Each row is a point on a tangle of strands that fork and nearly touch. The rows are in no order.
In the rows, zero is written as 128.
Two points are linked if the straight distance between their rows is under 130. Some points are linked to none.
miv: [ 92 146 109 122 169 129 128 155  92 144 115  81 128 159  91 123  70  98
 189 125 146  89 156 115]
gis: [117  85 142 141 135 172 126 160 131 128 150 165 137 140 123  81 162 171
  76  83 131 144 125 137]
Nerim: [125  92 120 104 116 119  76 129 123 169  96 100 158 122 190 121 158 151
 126 119 156  95 135 152]
limaf: [123 167 134 195 136 119 196 157 119 118 111 132 140 136 145 143 100 172
 136 138  99 156 152 146]
kipek: [127 119 141 150  96 104 136 150 111 155 139 122 118 160 142 167  75  97
 165 156  97 130 106  95]
lobi: [169 137 166 106 170 114 158 137 139 101 143 176 137 153  97 101 165 170
 128  69 135 153  82 146]
dudog: [127 142 138 130  73 125 141 165 159 158 116 137 117  82 177 201 185 180
 128 133 156 132 144 144]
muli: [ 95  98  96 155 138 136 151 170 131 170  88 126 129  87 149 141 168 139
 126 114 111  96 136  84]
fatab: [106  75 113 137  50 150 108  73 142 174 145 129 100 117  94  97 108  62
 170 127 130 119 140 150]
kanum: [ 97 103  82 172 139 126  97 122  64 151  75  53 153 107 146 130 124 155
 130 138 183 127 151 130]
beseg: [131  89 101  89 164 196 189  95 111  97  93 120 123 124 109 135 122 153
  72 130 125 190  82 113]
vob: [141 176  91 128 170 142  89 153  98 128 118 117  98 132 120 114  94 115
 122 117 137 204 205 117]
lubi: [120  96  96  95 142 146 165 147 170 143  75  86 118 109 166 106 166 160
 130  98 119 128 127  83]
Fozez: [116  96  99 197 165  96  98 128 107 125  67  77 167  96 154  93 145 178
 138 114 127  92 153 137]
devul: [130 138 208 115  76 134 121 146 127 147 116 146 142 127 134 183 153 122
 147 132 140  53  84  87]
nol: [153 111 139 119 100  99 115 139 160 170 164  87 118 168 114 142 110 112
 184 162  74 103  66 125]
kinef: [119 179 158 135  65  98 167 134 127 129 162  96 122 149 161 136 146 185
 158 111 147 161 125 158]
Niri: [121 129 126 156 169 144  99 164 148 106 122 156 154 139 153  61 138 161
  99 117 107 168 171 156]
tis: [103 147  97 161 117  98 122 172 126  91  72  92 166 114 175 139 139 152
 197 122  80 146 105 150]
muze: [154 150 138 115 185 127 134 131 102 131 156 165 134 147  73 128 140 134
 111  90 166 167  94 140]
Vin: [143 130 124 107 135 103 111 154 133  94 125 133 150 155 136 187 122 173
 192  97  65 117 119 148]
maz: [145  97 186 163  94 172 125 160  83 129 141 169 108 162 104 137 150  97
 108 189 150 153  81  76]
Favug: [150 145 149 120 164 138 122 118 100 157 156 135 141 176  96 130  75 136
  98 108 162 165 103 184]
vovu: [110 127 118 147 166  99 106 157 103 155 130 129 121 120 140 140  89 131
 171 161 120  85 183 122]
Kile: [138 200 121 120 147  89  82 124 166  75 153  96 135 121 150 133 115 128
 128  66 103 131 171 148]
vika: [ 99 110  83 140 113 136 133 129  73 159 102  91 138 130 150 121  79 143
 113 125 154 126 152 143]
Zopa: [117 148 126 100 207 121  88 112 121 139 120 154 176 115 132 118 143 103
 132 114 123 112 161 145]
vigu: [206  82 122 120 104 100 134  76  84 114 164 179  62 151  89 147 121  86
 127 188 174  95 108 134]
los: [166 158 150 132  86  74 131 119 145 129 128 145 135 150 164 141 149 182
 144  85 123 105 102 173]
mir: [170 187 137 158 156  95 181 138 152 126 126 106 126 159 115 158  65 153
 116 123  92 143 147 145]
fus: [141 102  93 142 181 147 156 150 148 197 141 116 127 112 123  88 141 157
 121 123 118 165 138 147]
nor: [ 80 152 133 133 109 129  63 119 160 173 158 143 117 136  94  66 104  77
 140 122 167 138 129 164]
kif: [151 151 139 138 150 121 144 125 131  81 180 143  93 126  88 140 124 114
  89 148 129 126 138 112]
goli: [ 94 113  95  76 127 113  88 126 136 119 142 133 115 118 124 160  57 101
 157  97 135  95 159 127]
nar: [189 156 129  93 124 109 129 119 205  79 174 113 121 134  99 110 130 153
 171 111  77 121 101 157]
kap: [ 99 122 114 151  65 155 113  83 109 134 162 110 114 152  89  62 129  75
  92 161 137 147  90 108]
rutap: [135 107 153 115 128 128 119 152 170 122  88 148 140 160 144 158  99 166
 114 139 110  99 102 109]
Tulus: [ 96 134 112 142  75 143 105 122 146 133 154 126  96 140  79  87  95  49
 137 158 157 147 107 145]
tibu: [126 124  81 160 108 140 132 141 159 193 119 144 126 123 163  96 181 160
  85 107 135 181 153 132]
Bik: [125 167 157 136 118 111 149  90 143 101 166 149 134 123 119 149 108 115
  62 111 134 134 153 100]
Sefer: [113 117  99 162 167 141 193 173 131 202 142 110 139  92 127 120 144 152
 110 125 128 102 148 143]
gem: [ 89 103 124  66 151 141 152 113  85  79 179  87 138 127 141 130  99 126
 160 126 120 113 122 113]
merez: [ 74 147  96 134 122 104 112 102 147 118 119 158 107 105 130 154  76  79
 105 101 162 100 201 136]
pefev: [137 109 141  84 117  99 122 106 167 129 163  97 130 156 124 117 133 120
 146 124  98 110  72 143]
Punab: [173 128 167 134 103 124 122 176 138 106 125 161 101 164 113 156 142 116
 125 197 132 119  56  64]
lusa: [139  84 167 129 154 165 112 131 148 190 125 170 158 117 177 142 145 153
  89 161 128  96 164 168]
sos: [146 166  55 157 129 105  99 143 136 170 106  91 126  98 159  63 167 158
 129 123 137 189 165 157]
Lera: [110 128 106  51 147 168 176 109 148 106  92  73 111  96 182 104 155 191
 122 125 130 147 146 104]
kuzib: [168 167 105 154 135  93 114 156 178 154 124  85 114 114 150  76 151 154
 135 131  91 167 198 150]
Rif: [152 171 106  98 126 111 147 144 218 104 109 144 143 113 121 113 171 155
 188 113 110 128 102 170]
Pafum: [116  96  96 133 122 113  77 126 131 103 101  65 142 110 191  90 148 169
 122 114 129 118 159 168]
zek: [166  75 153 135 122 124 122  91  82 162 155 172  95 156  73 115 137  77
 132 150 186 124  89 103]
Naf: [125 150 201 128 116 111 119 121 113 139 145 138 159 144 149 149 162 152
 155 128 127  95 104 129]
pomov: [ 97 159 126 139 149 132  90 151 141 159 169 108 138 125 113  59 132 117
  96 107 163 113 166 153]
bes: [ 97 112 186 117 155 154 136 118  95 104 124 151 131 130 125 119 156 116
 116 133 170  86 122  71]
pag: [130 132 123 106 217 155  81 127 147 151 134 132 153 133  91  80 103  82
 114 109 153 120 164 168]
Danop: [ 97 160 120 132  79 130 160 121  66 127 130 121 124 122 155 151 135 138
 134 118 140 183 170  98]
dofe: [159 130 134 129 158 109 158  86 149 110 115 175 155 125 109 175 134 120
  95 133  76 122  79 114]
neve: [163 128 165 109 132 110  80 156 138  97 123 129 111 173 109 104 125  81
 141 183 126 132  53 105]
Fut: [161 182 120 134 134 118  91 132 169 106 135  58 140 119 147  64 129 131
 122  85 102 152 185 178]
Vazub: [127  75 111 108 139 173 154  71  85 112 125 136 103 133  78 110  95  82
  78 159 164 131 110 122]
Risar: [106 169 146 122  60 109 154 131  91 110 149 116 125 137 156 131 152 162
 158  93 105 192 111 103]
gan: [167 106 163  94 110 135 105 133 184  98 167 124  58 126 129 116 153 137
  86 185 145 137 106  96]
davaz: [127  73 132 103 151 173 144 136 140 115 118 165 104 112 132 114 151 161
  92 120 138 175  95 101]
semu: [133  75 119 118 168 138 103 117 176 131 211 141 130 101 120  86 127 113
 108 140 104 127 130 175]
zemu: [ 93 148 156 190  43 186 137  86  77 140 134 133 136 149  93 101 143  67
 102 153 154 134  88 105]
Fupo: [ 90 106 153 104 201 153 133 134 116 115  95 151 162 109 141 114 159 148
 125 118 126  82 122 130]
delo: [172 145 154 128  81  91 115 153 188 145 135 170 127 160 141 141 183 171
 160 103 102 141 119 121]
vaz: [127 136 103 124 148 171 205 122 114 103  95 109 135 124  92  97 155 139
 129 104 106 188  88 129]
kabuv: [101 111 129 162 102 124 134 126 108 116 156 169 118 109  91 153 138  57
 144 140 127 101  95  88]
beli: [167  83 170 165  63 179 132 121  91 139 142 194  90 135  65 110 159  82
 103 151 191 119 120 100]
gilo: [110 127 128  41 162 165 151 107 107 100 148  72 116  98 152 135 126 148
 110 116 130 126 144 104]
gof: [ 89 107 114 144 119 146 154 118  92 122 159 140 154 111 123 155 126  96
 128  80 119 102  93 134]
noge: [162 156 131 137 120  83 154  90 100  54 190 165 110 112  96 178 140  97
 109 150 119 123 100 138]
Dutoz: [ 88 155 112 115 114 133 125  89  79 140 130 110 130 151 127 139  79 115
 118 140 166 156 168 134]
noto: [131 168 126  88 104  93 103  80 174  82 140 129 133 131 145 144 105 109
  86  73 121 135 134 131]
kov: [128 145  87 132 164 107 104 166 151  91  67 110 146 137 132 152 125 146
 168  85  87 116 119 137]
sitig: [107 131 182 168  59 132 127 160 103 141 143 130  97 136  95 155 101  74
 166 170 149  93 103  92]
Pibol: [184 110 133  96 115 104  84 128 147 110 156 138  77 153 126  95 150  92
 120 225 155 134  80 116]
Midu: [133  89 150 139  55 167  86 137 113 186  80 104 155 111 177 161 136 132
 107 145 170 100 152 157]
Boru: [156 160 141 123 126  75 132 136 212 118  98 184 156 128 111 131 165 176
 170 135  68  99 131 134]
noru: [139 121  60 118 174 142 108 166  90 101  80  84 109 109 154 141 110 143
 143  89 116 186 192 122]
rab: [ 75 110  83 134 112 116  66 106 134 130  93 135  94  98 165 133 114 113
 109 130 139  78 210 106]
Duv: [125 133 139 118 171 160 219  98 142  64  92 150 143  94 116  64 151 158
 124 113  97 165 123 132]
gizi: [152 176 172 124 167 100 162 125 126 150 152  87 153 176 120 125  70 156
 115 142 133 124 130 159]
dasid: [109 117 130 132 121 127 184 105 128 195  64 112 158  89 137 179 129  81
 129 165 123  99 109  86]
Bozu: [118  82 108 101  88 131 106 105 138 181 116 140  94 138 102 153  79  82
 151 141 152 114 161 118]
godor: [131 108 179  93 110 159 120 127 113 133 132 137 102 117 116 158 175 118
 124 164 180  77  73  89]
livu: [151 116 131 140 173 129 164 104 131  69 112 175 162 114 115 115 131 120
 109  94  71 142 111 110]
tiput: [198 135 133 149 107  90 122 112 103  91 184 208  89 139  78 186 135  85
 132 204 136 113 106 126]
fep: [132 143 118 146 145 122 180 108 132 153  97 132 155 107 105 200 103  87
 142 153  86  98 110 105]
voni: [113  98  95  83 133 107  69 136 127 117 136 149 137 145 132 195  89 142
 154 113 103  78 124 155]
Puvol: [ 80 127  99 162 144 107  94 131  85 136 121 112 118  63 171 128 129 120
 144 168 133 113 226 113]
gok: [115 178 116 151 167 160 103 158 128  93 124 121 123 156 144  97  73 146
  98 121 102 178 196 133]
lizez: [ 80 145 115 194 101 130 183 143 104  97  72 102 158 123 154 147 113 155
 146 104  99 165 110 138]
Mirib: [111 111 141 100 143 117 171 109  67  91 163 120 156 138 136 155 126 152
 148  71 103 124 100 136]
Fiv: [128 109 150 125  91 179 138 120 136 185  75 114 155  97 151 171 135  99
 114 142 160  96 124 119]

Follow the links from the first point to the second, and from the first to the third. Name the last point that the two ways share.
lizez, kanum, vovu => goli
nar, vaz, voni => los
miv, los, mir => goli
dofe, pag, nol => los
gizi, Zopa, zemu => Tulus
zemu, mir, kipek => Tulus

A fork is a point with three links. Follow the links from the first point to the second and name the forks in between, in order.
vika, Zopa => los
gizi, Boru => goli, Tulus, los
bes, limaf => Tulus, goli
Puvol, Zopa => goli, Tulus
goli, Rif => Tulus, los

A fork is a point with three links, a tip a point with one. Leave the first point through the second and follow the links. Name the first fork or tip that comes.
kanum, Fozez => noru
muli, Sefer => gan
voni, Vin => lobi
Lera, gilo => los
devul, godor => Tulus
Favug, gizi => goli

Name the points in between on the shortest way along the links from the first point to the second, in order.
davaz, bes => beseg, vaz, Duv, livu, dofe, fep, dasid, Fiv, Midu, Nerim, Pafum, Fozez, kanum, vika, Dutoz, Danop, Risar, kinef, los, Naf, devul, godor
mir, Zopa => limaf, lizez, tis, kov, Vin, voni, goli, Bozu, fatab, Tulus, nor, pomov, pag
noto, los => Kile, Fut, kuzib, sos, tibu, fus, Sefer, muli, lubi, Lera, gilo, gem, Mirib, gof, kabuv, sitig, kipek, nol, pefev, nar, Rif, Boru, delo
Sefer, maz => fus, tibu, sos, kuzib, Fut, Kile, noto, Bik, kif, noge, tiput, vigu, zek, beli
